Points, in no order, along strands that fork, close into loops and pass close to each other.
Two points are linked if the straight distance between their rows is under 1340.
Z_112: [-141,278,-40,215,-64,26,14,239,159,-241,-395,76,156,-16,-153,-313,-133,297,264,-369,-207,-23,314,498,79,349,251,370,26,142,103,-187,-280,-156,213,-52,-72,-275,-251,-286,-9,351,-67]
Z_491: [199,3,-15,-154,-287,-149,23,-180,-152,-359,211,-68,-27,181,9,446,-26,-504,-185,144,43,-132,91,-221,-398,-273,-140,-585,-70,98,143,-100,465,153,-398,399,32,121,-272,453,-177,148,297]
Z_679: [-353,148,143,-53,-216,319,-25,-695,-313,-216,315,-134,-399,-520,181,128,341,269,-124,346,-227,-319,344,91,-9,1,-1,-124,220,114,-363,175,454,112,-94,84,213,-225,-6,314,149,-137,72]
Z_981: [-76,-133,103,75,-330,-9,-42,100,-162,-181,355,64,-283,-274,358,89,23,-35,10,-47,393,19,45,-147,-12,54,-227,-65,105,56,-204,373,326,74,-177,-105,13,-293,-291,208,102,215,-202]
Z_597: [-288,18,-66,-55,-19,14,108,-66,54,-94,262,-79,-86,-432,-102,263,26,-223,-62,-36,127,150,135,149,34,-178,51,-142,84,-232,-192,-288,73,332,-33,66,98,-298,328,410,-246,75,-91]
Z_830: [217,-100,113,-197,193,52,327,386,-175,21,-305,55,305,362,123,-261,-55,-15,-272,-757,273,39,-228,-8,242,-125,221,-99,-171,-157,-227,-66,-337,4,376,153,-257,201,220,-290,-183,215,-91]
Z_915: [139,9,230,-178,-196,39,-232,-396,65,-167,463,49,-371,-265,273,303,72,-285,-89,52,128,-101,37,77,-75,91,-403,-292,-65,35,-126,-199,474,17,-169,0,269,-118,-327,210,-16,320,-223]
Z_820: [34,-248,-113,-293,-165,-230,-660,-57,244,15,-305,15,158,-288,-20,-150,60,185,-193,107,-135,-134,63,-146,338,234,93,-357,256,-74,208,-349,148,-251,275,-231,-198,-212,-113,-257,227,416,439]
Z_707: [-244,192,-7,350,-139,34,-298,156,126,-456,154,-120,224,-451,-195,226,-60,356,16,32,-795,186,196,543,-296,153,166,313,-86,80,290,-104,62,-209,-439,-358,-281,-613,78,231,373,1,773]
Z_658: [-36,96,-200,257,194,96,-103,-521,-600,140,159,-31,-219,276,-104,-166,180,467,339,200,-210,-430,259,-354,37,-367,-37,332,217,305,-35,97,165,127,197,103,356,79,-589,-70,-92,-400,-229]
Z_715: [132,-32,54,101,89,64,128,-51,-324,-177,474,-268,59,217,132,99,125,-472,-88,2,3,105,-123,-70,-647,-189,59,-621,129,-301,148,90,338,-14,-173,608,185,-5,-84,348,-528,-87,292]
Z_54: [-582,-62,-181,-48,267,478,-296,-598,132,197,56,166,44,-299,28,72,152,407,-136,174,487,-216,-226,40,679,11,218,352,-107,191,-418,106,-204,333,362,-13,158,358,194,-220,26,-221,-368]
Z_547: [-23,-39,39,-126,363,188,-155,6,110,-31,-227,124,106,-464,-128,206,102,93,-169,-207,-46,-35,-7,151,371,512,221,351,-119,190,32,-524,-99,-118,90,-422,109,-1,-113,-221,-174,123,-93]
Z_826: [334,-11,-74,-487,138,-244,52,118,107,-81,-88,220,-293,-10,-202,2,-139,-116,-242,247,-272,94,-175,-445,21,10,-270,-38,-552,22,-12,174,-68,-97,-315,-414,-247,32,-365,-120,-95,-42,-74]
Z_497: [432,252,-94,-241,-38,-482,229,303,24,-139,-3,79,-33,338,247,123,-244,-399,-1,-179,26,302,-150,34,-335,-389,-257,-368,-65,-169,200,-118,75,114,-288,327,49,396,50,14,-226,313,-397]
Z_917: [184,-6,6,307,-86,50,60,-548,-115,-235,198,34,-101,130,256,402,-133,-260,-49,349,56,-213,-62,-191,-32,-334,-168,-424,152,-43,221,-382,324,187,-272,305,105,282,-275,436,-35,-117,203]
Z_165: [102,204,-98,396,-187,4,22,109,-219,-283,-47,-267,-14,187,250,-31,176,-216,253,111,-288,-146,45,22,-389,24,452,-129,407,-25,302,248,249,-45,-109,373,284,-357,-176,104,-220,-169,248]
Z_606: [-470,8,8,-325,253,18,-196,-468,-7,29,113,152,79,-319,-588,289,214,276,-203,162,-32,-346,167,-5,235,-125,103,112,89,252,-233,-464,101,205,238,118,109,96,-32,50,-234,-120,-169]
Z_782: [222,-70,-191,512,-224,38,-138,-587,-334,-107,273,-110,-287,-110,518,337,86,50,-51,317,-41,-249,262,-192,136,-234,-139,-279,295,57,264,-2,441,52,59,129,396,43,-91,493,-12,-184,126]
Z_566: [-459,230,-66,169,-79,-20,348,401,233,-138,142,-120,27,-86,-296,183,-249,-121,209,27,-86,184,235,226,-428,53,148,302,-228,130,118,270,7,-46,-354,-42,-155,-90,-144,64,229,60,84]
Z_684: [269,-129,-310,267,152,129,239,-159,-547,202,243,-23,-83,293,627,-45,0,-95,-34,246,335,-10,-328,-652,142,-416,-325,72,-116,226,-34,271,123,-186,-159,-188,330,474,-255,55,-105,-245,-449]
Z_186: [-77,27,-84,-65,-55,-412,-436,-354,55,-231,-212,16,5,-526,-119,0,-94,298,-135,135,-690,24,213,148,-99,183,35,-112,152,-79,232,-201,76,130,-121,114,76,-576,-148,241,10,-34,469]
Z_451: [-579,-134,-109,290,44,22,-168,-23,296,110,-161,5,361,-630,-203,23,42,95,460,51,27,-90,-41,209,190,152,150,143,224,137,-284,-276,-392,25,244,-110,35,-77,-158,-218,200,142,302]
Z_718: [24,236,239,240,-537,107,-66,-1,-367,-410,-99,-89,284,351,450,-419,139,-511,81,-220,387,178,336,64,-439,-62,323,-356,410,-157,250,146,401,34,-181,469,-70,-31,77,316,-35,308,259]
Z_737: [-299,84,208,11,-284,105,5,278,361,-6,-128,270,287,-141,-128,-289,196,-324,393,-419,370,5,-188,421,11,188,-54,-9,80,-12,-343,-282,-260,-136,125,75,-389,159,-51,-248,152,675,-175]
Z_482: [37,362,-40,60,674,438,133,-631,-296,192,361,159,-162,-38,-61,196,250,284,80,40,-301,-490,-204,-123,62,-195,-314,-9,-114,-125,-142,71,373,312,-6,136,397,196,-317,-410,-180,-581,-196]
Z_538: [207,-69,-254,-105,176,526,215,-436,-395,110,-35,281,-251,89,494,51,126,-8,181,-243,283,-234,-258,81,96,424,355,216,-546,269,-508,37,-190,386,51,-159,261,170,194,-472,-268,-273,-290]
Z_282: [327,47,-69,294,-85,142,-44,-368,-474,-45,461,-166,-529,259,374,191,-62,198,-280,631,-366,-146,12,-376,-31,-263,-478,-169,269,247,298,293,542,-109,-14,161,463,30,-97,350,-66,-437,-34]
Z_433: [-171,84,-66,139,433,394,38,317,50,6,-233,-55,209,-258,22,45,288,112,127,-489,-53,12,-169,161,126,279,354,480,-383,37,-179,-368,-254,-102,-61,-437,-36,-153,136,-243,-122,8,44]
Z_171: [242,-81,138,-216,-466,-446,9,309,-216,301,-82,-36,223,402,303,-295,201,-217,63,-225,285,356,-76,-156,-71,-494,-539,-348,526,-355,-275,121,13,-39,-36,234,-182,375,259,137,-16,-88,298]
Z_102: [99,-241,298,-66,-266,-143,-66,326,129,304,-66,-92,-97,69,175,-244,-215,-235,-2,339,390,286,-259,36,292,356,-271,271,-49,97,-244,231,-434,-183,16,-367,-404,173,125,-190,558,-9,109]
Z_602: [187,-125,200,449,-311,32,279,49,-345,-253,-59,-89,28,177,590,-153,9,-161,1,438,268,156,151,-261,43,-84,-134,-164,106,130,156,438,155,-225,-97,-83,-7,83,128,609,319,-131,-103]
Z_871: [12,-246,223,206,-218,-86,-86,138,371,205,-133,56,9,34,-173,-248,-284,198,99,377,-16,137,-182,-161,318,335,-165,498,-141,-24,-102,250,-386,-166,-8,-480,-199,-171,-198,-116,418,-259,268]
Z_919: [-5,-271,136,74,21,198,-43,-37,-339,501,-20,-142,232,231,295,-66,112,339,-68,-12,679,-172,-145,-160,370,-116,75,208,301,-186,-215,238,-294,-39,464,135,77,353,298,130,61,-72,-56]
Z_258: [-68,-72,211,-384,33,-339,117,-4,302,-102,203,-192,181,-44,-352,365,-129,-131,-40,-265,279,235,64,135,-155,-372,3,-216,248,-108,56,-308,180,120,-27,493,101,-1,249,182,-339,217,64]
Z_647: [-377,141,-136,20,264,481,127,-509,-175,211,-42,134,-152,-240,-88,-53,223,537,0,292,36,-315,32,-72,373,-136,123,215,136,114,-393,93,116,499,168,-133,172,95,413,-226,76,-385,-226]
Z_297: [-145,-53,242,-274,185,-203,-154,173,534,125,-98,102,285,68,-380,276,6,19,-58,-399,22,-66,22,352,-262,-93,45,-31,106,-206,12,-509,29,-23,123,498,157,3,-143,-269,-295,512,17]
Z_442: [-117,99,263,339,-247,180,210,62,-208,-305,-131,-15,181,350,246,-100,304,-500,431,-192,296,330,36,136,-201,64,262,-230,397,-46,-41,-32,248,68,-6,111,-156,181,70,58,126,509,188]
Z_209: [38,-18,75,-289,-138,-211,104,245,-123,-125,84,221,-228,-160,88,-250,-180,-213,-229,111,9,205,-142,-94,92,270,-65,82,-518,117,-143,33,-14,-110,-420,-682,-345,88,-113,23,37,206,-339]
Z_350: [-202,-181,168,4,-113,-477,-56,138,107,225,27,-128,-30,-121,-306,-122,-315,142,54,-16,-51,472,135,-70,249,-202,-93,162,155,-36,-98,177,-131,-281,260,-186,-183,-192,-163,303,24,3,-81]
Z_34: [-201,149,78,-43,-48,-208,208,548,366,-31,-260,212,386,41,-338,-16,-62,55,144,-572,53,32,90,417,-75,188,178,240,-104,-18,70,-391,-250,-133,276,133,-229,55,20,-369,-72,474,76]
Z_704: [-29,14,-64,-361,-32,-488,-244,42,368,-103,-195,181,-104,-432,-621,-61,-188,245,-308,223,-498,30,72,9,155,127,83,72,174,182,300,-228,12,28,110,-90,-131,-246,-178,109,-157,39,340]
Z_199: [153,-54,-27,-180,-404,-231,67,143,25,-72,237,109,-47,212,-71,-116,-16,-138,-260,-26,-70,100,254,-157,-212,-109,41,-136,40,-330,203,291,163,127,154,-127,-84,-347,353,149,-217,110,-436]
Z_393: [415,196,133,-364,377,-448,186,763,349,120,-196,-77,108,511,-385,-119,-364,-218,-296,-426,-217,290,-105,-59,-518,-314,-171,30,-635,-236,161,133,-469,-107,61,159,-304,375,-209,-586,1,199,-157]
Z_404: [483,180,81,-221,-394,-440,-80,284,-177,-30,-123,64,227,583,238,-141,-139,-433,-128,-56,24,420,-198,-117,-189,-483,-525,-628,287,-18,-3,-24,267,20,-115,314,-239,317,170,189,18,357,-29]
Z_191: [55,422,-109,48,-296,-47,197,444,175,-140,-50,291,91,322,-94,-199,-21,-459,202,-197,209,329,255,180,-323,84,27,179,-439,-46,-135,-46,-428,30,-391,-318,-188,258,495,13,225,229,-202]
Z_131: [212,122,-209,164,316,433,282,196,-100,104,-96,21,-78,43,320,4,155,188,145,-471,158,-151,-192,-150,209,350,305,329,-467,42,-170,58,-385,209,24,-197,21,-35,15,-435,-17,-94,-183]
Z_64: [-155,-13,-133,260,-569,49,-214,-174,-57,-255,237,-149,-198,-217,106,-137,-17,-21,-177,121,-254,153,494,7,-216,107,322,-147,9,-73,271,292,162,40,18,-248,-254,-464,389,297,403,274,354]
Z_673: [-444,-97,-125,39,92,-86,-408,-811,-341,140,315,43,-49,-126,-193,55,148,489,41,372,-129,-339,281,-170,273,-266,-164,264,312,280,-235,-219,152,162,316,23,339,201,-266,185,26,-311,-266]
Z_986: [238,-18,218,-157,157,-477,257,625,211,367,-216,-189,112,164,-152,-91,-247,-59,171,-148,50,201,-79,-76,-75,-255,-148,-96,-113,-184,143,-159,-213,-176,-249,227,-278,330,-230,-38,-157,-354,160]
Z_277: [-156,-540,103,-452,-271,-129,-693,76,558,-55,-250,10,76,-525,-225,-16,-22,-51,-355,-34,231,51,-72,-36,392,169,-218,-89,146,30,-23,-362,159,-202,144,-296,-192,25,-86,-94,244,601,503]
Z_682: [-43,-18,273,-126,-572,-45,206,261,322,5,-155,-85,413,-15,3,15,-56,-314,27,-210,-296,483,-195,407,-203,-92,-29,-311,280,-365,259,-105,9,-174,-141,188,-352,-369,340,199,9,229,590]
Z_839: [205,-235,-174,-357,302,-303,-369,-75,523,206,-404,389,-68,-92,-687,62,-84,98,-287,203,-602,-189,-41,118,312,243,51,242,-120,77,228,-517,-396,-76,200,-176,-78,61,43,-289,-94,151,270]
Z_28: [-490,-377,-172,-184,-124,-67,-625,89,585,-47,-255,42,214,-892,-392,-98,-40,152,91,-145,46,-111,-34,107,393,237,-93,201,156,-104,-259,-418,-56,-63,329,-81,85,-129,-189,-302,81,532,246]
Z_248: [98,101,-77,-11,-121,90,-104,177,376,-142,163,151,-102,-260,-196,466,151,-54,35,232,-448,15,153,301,-68,558,42,78,-273,26,82,-277,54,-124,-301,-314,-138,-51,55,188,266,85,396]
Z_850: [112,-136,258,-200,153,-18,58,211,133,82,-131,107,58,-53,-15,53,-140,-119,-362,-266,151,-93,-377,-67,203,303,-21,91,57,12,145,-270,39,-178,13,-338,63,-47,-39,-145,-88,17,-9]
Z_688: [-221,-231,-107,203,122,343,397,-248,-470,200,139,-53,-47,153,277,-62,184,345,404,112,606,-210,-168,14,165,-105,444,88,24,152,-255,374,-272,142,274,100,211,75,351,146,125,23,-206]
Z_783: [-145,39,-242,-46,-176,35,-325,177,-69,-82,-195,-134,7,315,-51,-226,-106,355,-193,111,126,-218,392,-71,170,291,125,132,166,-68,69,263,121,94,237,-322,-273,-384,220,-504,290,374,29]
Z_265: [54,-13,162,182,-141,-32,171,96,332,-371,-95,-371,376,-431,108,231,-5,-420,235,-131,-297,203,-215,252,-148,113,66,-329,135,-125,43,-309,37,63,-100,139,-43,-228,289,273,98,-11,663]
Z_106: [-318,433,122,148,-253,17,160,188,274,-249,127,259,10,2,-87,64,-233,-123,290,-134,268,156,316,457,-359,232,129,226,-206,49,-195,-85,-161,-22,-353,-164,-119,-18,118,-61,109,333,-123]
Z_227: [-164,20,43,-192,-199,-6,-73,574,63,142,-157,268,254,366,-22,-367,-102,94,-256,-537,344,271,166,108,48,-289,-9,-216,-188,-120,-114,-19,-479,-56,303,15,-411,297,425,-98,-150,381,-261]
Z_999: [248,89,-230,-193,360,103,314,497,97,118,-49,-10,-207,309,-177,-74,-119,-13,-12,-92,-55,-222,-79,-333,-171,-4,-184,124,-583,-105,-177,523,-444,131,87,-202,-7,113,15,-563,-61,-345,-158]
Z_88: [94,104,5,-579,151,-178,177,-230,563,-10,-180,91,-273,-288,-714,288,-15,16,-207,-51,-341,64,-134,-42,-169,82,-207,85,-575,-88,61,175,-5,-70,-725,-204,-179,-42,-277,-117,-91,61,-18]
Z_108: [-311,-167,-58,-313,362,318,-309,-660,238,151,142,-26,64,-275,-418,309,92,137,-275,234,266,-302,-283,-369,522,-420,22,282,-62,98,-111,-235,-77,308,277,68,156,316,129,-143,-291,-364,-442]
Z_197: [111,-154,-52,122,-516,88,-99,4,-26,-23,72,72,-177,-117,349,-295,-82,-387,129,254,316,224,-195,-38,113,432,-3,-3,-318,158,-375,112,-422,-161,-139,-470,-216,28,-63,-92,342,249,-163]
Z_514: [-210,-292,-39,163,73,317,-274,-326,-59,285,-122,4,303,179,112,29,-29,184,-112,33,733,-135,-321,-231,514,-238,312,212,-87,205,-363,90,-511,178,362,43,-65,390,228,-117,106,-161,-485]
Z_80: [-72,99,261,227,-259,243,-21,-673,-423,-665,279,-329,-392,-274,425,305,138,-36,-44,264,-249,-185,317,-96,-164,-133,48,-203,321,84,-1,-88,521,114,24,371,408,-188,-45,452,-73,-62,174]
Z_686: [345,83,-108,-39,8,-45,184,6,-140,-170,109,261,-252,189,75,-118,-163,-76,-304,-3,-178,96,19,-394,74,-68,152,83,-38,-132,90,236,67,-26,154,-197,132,79,233,12,-228,-255,-645]
Z_17: [449,-161,47,-571,277,-436,268,287,509,206,-239,-218,-5,477,-819,54,-309,-380,-140,-223,-43,225,-274,-240,-56,-225,-194,-242,-473,-271,230,120,-368,-122,-79,179,-138,503,32,-320,-7,-136,-176]
Z_496: [256,-45,-48,-195,366,4,203,115,-223,-28,162,-3,117,172,245,-22,-136,-264,-233,-114,313,81,-631,-180,-127,-272,-136,-147,-80,79,-255,-29,-221,248,-217,97,122,292,517,-69,-263,-184,-444]
Z_549: [-134,237,-140,136,196,154,-127,16,-33,-337,130,221,-106,-342,-53,140,245,391,163,116,-745,6,344,642,-242,636,143,293,-191,289,78,-295,22,39,-300,-308,62,-398,-160,149,229,-156,470]
Z_44: [3,-20,135,352,-408,-105,80,8,-129,-75,-82,-220,-34,-33,214,-182,-84,-143,-44,330,-184,360,185,34,-87,86,51,-202,100,10,220,614,165,-251,88,-330,-306,-407,-40,420,613,26,116]
Z_490: [310,15,-209,152,-109,23,83,-23,-534,-42,452,-298,-71,541,321,240,-72,-82,-46,566,-5,-250,-245,-453,-237,-405,-372,-243,407,220,355,277,231,-199,24,353,284,257,-79,450,-58,-379,111]
Z_784: [233,-145,282,-391,-1,-404,84,416,621,159,-126,-5,170,472,-722,17,-285,-154,-253,-188,-269,360,131,414,-327,-157,-279,-112,124,-321,490,-59,31,-312,53,310,-401,18,141,-10,-11,103,364]
Z_591: [55,-209,184,-524,70,-381,111,368,755,236,-49,-157,211,413,-909,-108,-392,-190,-303,-109,19,321,-210,136,-168,-323,-186,-22,-211,-90,245,-47,-426,-107,32,174,-242,1,281,-254,19,-71,111]
Z_944: [-137,21,307,359,242,374,142,104,156,-217,-277,-42,393,320,65,54,503,-523,649,-470,249,307,-147,475,-64,210,274,-17,218,-313,-132,-412,-50,34,-75,43,-281,243,348,-107,140,408,187]
Z_414: [256,-167,-92,-178,-109,179,-322,-475,-110,40,161,139,-411,-232,121,239,96,-45,-228,200,-90,-213,-18,82,317,151,-98,-140,-54,-144,-88,-222,226,90,-27,-351,268,104,-280,116,-118,-15,-123]
Z_329: [147,176,122,349,-427,-113,57,-3,-289,-344,-85,-160,58,334,333,-318,69,-173,105,-168,193,-40,-76,1,-560,-41,268,-60,314,-115,287,675,175,-66,-3,518,231,-318,128,170,-106,-110,-50]
Z_281: [14,73,-221,139,485,46,-40,-96,221,146,-256,107,-117,43,-229,49,-225,426,104,9,-229,-293,27,56,297,150,-181,322,-228,17,2,147,-344,159,89,12,55,47,-43,-428,168,-609,-160]
Z_21: [-9,-89,-168,134,-267,124,-413,62,73,86,-134,-100,387,-30,-131,-119,123,238,-40,62,129,-40,108,-80,255,317,204,-143,279,-191,37,-298,-22,91,386,-127,-153,-174,445,-110,340,346,401]
Z_521: [-300,167,-69,29,242,168,321,-196,13,141,261,-175,-98,-288,-93,255,90,65,17,316,-176,-13,-79,-16,-249,-132,143,-53,90,-126,-201,135,233,299,-34,92,153,-233,255,158,-216,-238,-20]
Z_4: [-266,33,-251,-102,-346,216,-431,-28,-44,-67,87,-24,-120,-163,-187,-63,-45,229,-249,64,-95,-203,415,-12,69,387,181,57,-210,-97,140,170,169,83,77,-468,-109,-422,-46,66,129,324,-23]
Z_735: [503,-89,-94,101,-42,-35,-42,-126,-266,-95,60,184,-318,122,188,-31,204,-37,-103,280,-344,0,106,-95,-1,214,-55,-109,1,55,55,102,271,32,22,-207,250,26,-132,137,-124,-271,-254]
Z_866: [-205,7,133,257,-148,325,-58,-26,235,-366,9,6,304,-40,-132,22,332,-210,528,-239,270,-19,-64,454,-160,459,369,78,-67,-212,-159,-541,-143,24,44,-145,-293,65,10,-210,251,775,226]
Z_7: [10,-161,251,-169,238,234,-85,453,112,66,-102,21,380,-87,220,-35,45,-224,-38,-366,375,234,-472,68,271,71,-73,60,5,80,-181,-131,-224,-39,203,-173,-95,242,162,-334,24,129,-302]
Z_52: [289,-38,170,224,-92,-297,156,128,-195,420,18,-345,291,354,394,50,-73,-38,153,-140,250,95,-326,-266,182,-612,-532,-193,570,-156,57,44,37,-248,155,398,135,440,21,218,-53,-81,66]
Z_846: [44,303,-95,-186,330,100,337,400,18,52,-4,-140,40,46,-153,57,-26,175,-173,-176,-84,-300,-57,-160,-397,8,53,-173,-355,-164,19,390,-91,270,-200,143,69,-189,-90,-312,-181,-305,0]
Z_599: [-7,-225,192,-335,-371,-277,-163,209,217,182,81,83,106,70,-298,-222,37,-160,-331,-321,210,380,90,107,2,-198,-153,-161,75,-333,84,-87,-8,-43,326,-62,-219,-123,349,23,-46,447,-403]
Z_425: [-157,224,0,-29,455,116,431,169,-177,69,226,-332,-60,15,60,244,33,-83,28,-61,24,-60,-99,-23,-481,-184,250,-352,18,-171,81,188,188,95,-406,486,124,-63,-18,104,-386,-284,132]
Z_468: [235,-72,-134,246,172,529,171,-504,-454,-123,35,301,-274,-15,391,12,282,-146,114,131,-178,-190,115,58,126,427,180,101,-193,274,-179,-39,162,126,-135,-230,228,69,46,-210,-49,-392,-315]
Z_67: [78,-73,90,158,160,66,-146,145,250,380,-279,-99,-146,101,3,-265,-86,470,116,248,-251,-230,-44,56,83,132,-50,464,-49,-113,37,443,-303,-135,113,-182,-17,-399,-80,-436,177,-679,323]
Z_338: [175,173,14,3,-161,21,11,129,582,-241,-47,27,34,-299,21,223,-68,-273,173,-102,-208,18,-129,398,-93,410,-39,-45,-122,-147,-82,-412,129,-48,-458,172,36,-144,115,46,117,25,334]
Z_539: [-73,-164,-188,194,357,296,92,-513,-467,192,327,89,-91,-106,388,278,171,-194,136,29,87,-115,-308,-621,9,-447,-217,125,-177,-17,-184,113,268,204,-104,-37,309,353,-263,-92,-344,-55,-446]
Z_262: [63,-99,281,-71,-519,-189,-298,-148,-177,-2,275,-124,-347,-167,374,-280,-129,106,-45,276,207,-149,-33,-283,-37,98,-335,181,305,15,-94,290,279,-178,103,-211,236,-122,-314,-157,90,-59,-70]
Z_339: [-299,-252,-160,210,86,-77,-599,-152,-76,61,-371,147,182,-384,125,-300,40,398,184,189,13,-136,178,274,399,459,68,346,175,322,-7,-423,-221,-83,391,-122,125,-263,-127,-236,179,87,177]
Z_295: [-45,193,64,56,-250,-198,-400,180,264,-310,-183,-51,29,-301,43,-2,-102,153,-77,107,-641,206,185,344,-116,194,289,6,115,58,527,107,77,-265,-326,9,-127,-591,26,248,91,-204,567]
Z_256: [-11,-36,-100,153,135,-188,69,132,-168,246,3,-25,151,158,-148,-95,-118,129,183,-87,23,-47,152,-290,130,-190,190,-9,240,-21,-11,236,-82,56,165,91,16,-87,-255,200,-130,-235,-47]
Z_969: [-658,-152,2,-157,249,-136,-59,-192,261,165,94,-45,162,-503,-608,36,-68,170,84,75,15,-309,-81,-122,238,-24,138,92,-12,115,-214,-209,-311,181,98,-37,-60,-15,-153,105,48,-21,103]
Z_500: [74,-289,2,256,-132,287,181,-167,-475,-5,143,-66,-73,232,722,8,41,44,-16,296,732,-170,94,-131,-56,-145,-90,-402,157,123,32,73,93,-84,-117,156,105,267,33,361,180,74,-10]
Z_299: [-79,120,-263,483,107,260,310,-397,-783,-94,203,-11,-121,385,177,-197,319,219,288,318,42,-251,244,-325,-102,-417,41,149,180,355,98,605,272,-7,198,186,444,180,-337,87,-46,-91,-506]
Z_284: [-47,-64,-259,-73,629,377,52,-781,-351,305,325,180,-73,-218,-104,377,325,278,-51,87,-68,-7,-120,-198,284,-465,-381,-26,-259,-5,-248,-10,334,273,125,-73,221,269,-137,-62,-103,-400,-491]
Z_466: [-76,80,218,-9,-226,-351,329,627,172,-18,-103,-45,-37,170,-108,-191,-296,-331,156,81,-223,453,64,103,-351,-10,-113,88,-263,-8,139,387,-178,-382,-171,-267,-450,-55,-203,219,132,109,-107]
Z_517: [-9,132,-3,538,29,348,-50,-186,-544,-326,3,-225,-90,-139,539,-184,226,51,422,184,-170,-108,197,284,-283,274,531,-7,274,290,54,229,228,-107,-161,128,345,-487,-29,478,123,-296,305]
Z_605: [278,-85,31,113,-19,-307,-4,203,-250,342,-5,-241,-4,388,341,-45,-165,50,-257,323,2,-112,-229,-343,-22,-254,-271,-335,515,-17,250,196,107,-289,158,141,35,204,-12,250,-32,-427,322]
Z_127: [9,-106,-245,469,129,587,300,-314,-699,-133,327,-169,-309,286,526,-21,273,6,189,337,512,-277,43,-223,-136,-174,3,-16,166,369,143,316,404,39,-56,256,482,147,34,289,-18,80,-180]
Z_110: [201,226,-202,-13,192,-294,295,150,-103,221,-159,-145,-142,190,-43,-188,-88,-78,255,-73,-181,7,222,-442,5,-88,131,58,-88,-70,131,-71,-224,-31,-165,208,88,142,-290,71,-250,-662,45]
Z_864: [127,279,95,-269,191,-199,385,875,181,124,-168,-97,-258,485,-131,-113,-429,-28,-41,-277,-24,149,124,-48,-282,-150,-35,139,-599,29,-127,333,-711,-137,161,-56,-296,439,-21,-647,54,86,-232]
Z_246: [-138,-137,-237,-333,195,152,-455,-247,373,2,-468,449,31,-327,-333,-72,120,353,-246,50,-429,-265,209,289,267,609,367,214,-215,213,116,-697,-47,-39,0,-235,-46,50,26,-210,1,232,-11]
Z_170: [10,367,-208,138,481,219,45,-426,-67,174,-76,182,-252,-141,-25,-120,176,426,146,-90,-335,-412,46,23,85,228,-72,272,-113,92,-53,204,280,290,-175,22,153,-248,-294,-482,56,-504,-86]
Z_802: [553,220,-164,-106,198,-116,384,24,-183,46,270,-14,-120,301,324,68,-173,-276,-23,-151,3,-25,-250,-217,-122,-368,-234,-273,170,-17,-9,-155,63,176,-290,360,269,200,316,148,-459,-79,-355]
Z_45: [40,27,205,-156,100,-395,271,418,424,258,-163,-90,-35,-116,-288,63,-191,-215,183,-207,-108,535,-95,145,34,-4,-199,14,-180,-1,81,-43,-75,-331,-133,-89,-187,-45,-135,295,-40,-47,-54]
Z_195: [-137,93,-188,157,259,316,485,-416,-313,50,55,100,-260,45,229,-60,59,437,35,-90,357,-228,6,47,223,-354,234,381,-148,186,-375,384,-160,257,79,128,219,130,307,-43,-106,-423,-446]
Z_94: [69,-108,206,-503,173,-483,-207,283,418,304,-184,29,285,382,-589,194,120,35,-424,-174,-238,199,232,367,-127,-25,-124,-214,97,-91,500,-456,53,-200,125,551,-206,-132,-76,80,-223,253,280]
Z_83: [-283,-73,14,207,55,-52,-306,148,-20,166,-521,189,139,-281,122,-305,-126,377,259,-361,-39,-43,116,273,295,305,105,143,35,-81,182,-109,-100,-190,263,-170,-338,-449,-336,-299,147,325,54]

A piece is all that can be reached along the links. How many separate loops has the piece of each point below (a circle has one, a figure eight two, a Y none), and how many tips (points with one link)?
Z_686 -> loops 1, tips 2
Z_83 -> loops 3, tips 3
Z_191 -> loops 1, tips 1
Z_170 -> loops 0, tips 2

How many points has the smallest loop of links through each point below? Write none if it is on no loop.
Z_919 -> 6
Z_538 -> 13
Z_277 -> 17
Z_258 -> 13
Z_165 -> none
Z_256 -> 5

A fork is a point with three links, a tip a point with one. Leave the first point through the second and follow the links. Name the first fork or tip that comes.
Z_94; Z_784 -> Z_425
Z_684; Z_539 -> Z_88
Z_820; Z_21 -> Z_606
Z_500; Z_602 -> Z_451
Z_735; Z_686 -> Z_547
Z_209; Z_197 -> Z_684
Z_547; Z_850 -> Z_735

Name the points in between on the shortest way along the links from the first point to the second, in order.
Z_442; Z_521 -> Z_944 Z_866 Z_737 Z_34 Z_297 Z_258 Z_597
Z_715; Z_195 -> Z_425 Z_521 Z_597 Z_258 Z_297 Z_34 Z_112 Z_83 Z_339 Z_451 Z_969 Z_606 Z_108 Z_54 Z_647
Z_34; Z_783 -> Z_112 Z_83 Z_339 Z_451 Z_28 Z_277 Z_820 Z_21
Z_864; Z_299 -> Z_393 Z_17 Z_591 Z_784 Z_94 Z_297 Z_34 Z_112 Z_83 Z_339 Z_451 Z_969 Z_606 Z_673 Z_658
Z_80; Z_496 -> Z_782 Z_282 Z_490 Z_605 Z_52 Z_171 Z_404 Z_497 Z_802
